Points on a hilly landscape, in no order, each with its height.
From any point a ball rolls to the lowest of the 4 points nearest to it. It stops when none of these is lower. Distance is the straight distance between rows; heights are no part of it.
nis height 3.43: [ -4 -15  19  27  -6  12  17 -21 -10 -49]
Kotod height 0.96: [ 0 16  9 25 19 20 -3 17 19  2]
zefeg height 1.77: [ 49 -26 -35  19 -12   9  55   9 -42  15]
biv height 6.09: [ 11 -11  -3  37  -2  11  29  12 -14 -32]
zubuv height 0.75: [  4  26   3   1  17  27 -16  16  27  22]
nuka height 3.41: [-17 -13  36  19 -17  18   2 -41  -5 -45]
Nupet height 1.14: [ 6  5 -4 -8  5 44  0 22 56 20]
Vegit height 1.67: [-23  29  -7 -37   9 -52 -34  26 -10  24]
zares height 0.76: [ 52 -25 -25  19 -11   8  55 -14 -49 -12]
vil height 2.95: [-40 -12 -13 -38 -40 -58 -38 -58 -14   4]
sotuv height 6.82: [  6  -9  11  38   1  12  15   0  -5 -39]
mipo height 1.04: [  2  15  -1  -7   9  32 -12  21  43  22]
big height 1.83: [-25  10   2 -30  11 -64 -35 -17 -22   7]
vir height 2.34: [-17   7  25 -18  21 -23 -32 -37 -12   1]
gisur height 1.05: [ 40 -25 -16  17 -19   3  49 -19 -44 -34]
Muduv height 1.25: [  0  32   1 -25  15  15 -29  20  25  31]
puse height 1.98: [-20   1  11 -30   7 -48 -39 -44 -20   4]
nov height 3.53: [ 29 -14 -28  30 -14   8  47  25 -15 -11]
zevu height 1.79: [ -1  23  15  12  25  13 -20  10  13  11]
gil height 1.96: [-32  26 -13 -36   1 -57 -35  39  -2  18]
pafu height 4.16: [ 16 -24 -30   7 -28  26  44  42  28   7]
Vola height 1.00: [ 5  7 -5  7  2 36  0 28 48 14]
Poti height 2.43: [-28  -8  16 -31 -12 -36 -39 -63 -14   7]
Kad height 3.40: [ 23 -13  -8  33 -10   8  35   3 -22 -40]
kefu height 4.19: [-13  -9  33  21   6  10  -5 -32   0 -34]
lezar height 1.72: [-30  13  -8 -26   7 -70 -34  14 -15  12]
rade height 0.83: [ 21 -20  -6  26 -14   5  37 -11 -27 -50]
vinum height 5.33: [ 21 -13 -14  39  -4   9  38  24  -8 -23]
sogor height 4.27: [ 16  -8 -19  28 -11  20  39  37   6  -5]
kuz height 1.17: [  5  20  -4 -29  14  29 -17  21  40  29]
mil height 3.39: [ 6  8 -2 37  8 24 11 25 17 -6]
nedil height 1.99: [-27  32 -13 -51  -3 -43 -33  42  10  26]
gefi height 2.11: [ 39 -19 -24  27  -8   4  50   5 -37 -21]
piz height 2.96: [-31  -9  28 -16 -13  -6 -35 -66  -6   3]
tifu height 2.00: [ 45 -25 -36  13 -16  14  57  22 -30  25]
miras height 2.70: [-13   7  26  -1  30  -9 -27 -31  -5  -2]
Sir height 4.20: [ 26 -56 -30 -30 -29  21  66  33   8  31]
vaza height 3.12: [-30  -9  39  -4 -10   7 -24 -59  -3 -11]
Soki height 4.11: [ 18 -14 -28  22 -20  21  42  40  11   1]
komis height 4.18: [ 22 -50 -35 -15 -31  20  60  39  18  21]
fol height 4.17: [  7 -30 -19   1 -16  37  32  39  51   5]
dufe height 3.08: [ -6  14  22  16  30   6 -18  -7   0   3]
Loke height 2.25: [-11  37  -7 -50   7 -21 -32  27   4  33]
sagu height 1.48: [ 32 -22 -11  19 -16   6  43 -15 -34 -44]
rufog height 3.11: [-16   4  34   2  21  -2 -23 -39  -8 -11]
Dat height 1.32: [ -3  35   5 -24  24  -9 -32  13   2  29]
Ziku height 2.30: [ -5  37  -6 -51   5  -5 -32  26  17  32]
gagim height 5.36: [ 12  -1  -7  37   4  21  23  25   7 -22]
nedo height 1.82: [-10  19  17 -12  30 -22 -37 -15 -12  13]
zoma height 3.23: [-29 -13  40  11 -11  13 -11 -51  -1 -28]
Lekav height 2.87: [-24  -4  33 -12   5  -6 -30 -56  -9  -3]
mavo height 1.15: [  1  31   4 -12  24  10 -29  14  16  30]
giga height 1.18: [ 4 15 -2 13  8 35 -5 26 33 17]
Vap height 5.78: [ -7   4  22  33  20  14  -1  -5   8 -22]
ketig height 1.07: [  9   0 -12  23  -3  32  18  31  33   9]
sivon height 4.08: [-12   1  32  17  20   6 -14 -26  -3 -18]
kezi height 3.89: [ 28 -13 -26  23 -14  11  47  32 -11  -2]
ketez height 3.44: [-35 -10   4 -36 -36 -37 -40 -68 -14  15]
gano height 1.62: [ -6  27  14  -9  25 -11 -30  -2  -7  19]
Balus height 2.21: [-29 -10  -6 -38 -17 -69 -38 -43 -15  -4]
bufip height 1.61: [-13  29  -2 -32  13 -44 -37  10 -12  22]
nibu height 1.16: [  4  -8 -11   4  -3  38   8  28  53  16]
vefi height 1.52: [-11  25   7 -23  22 -35 -33  -2 -17  19]
lete height 2.02: [ 10 -19   9  26 -16  10  30 -19 -20 -54]

Two balls start at each pair of points below. Name the first point that both come to, or write -.
gagim, dufe => zubuv
pafu, tifu => zares
Lekav, vil => vefi

For each start below, name the point where the ball stops.
komis => zares
kefu => zubuv
Sir => zares
sogor => zares
kezi => zares
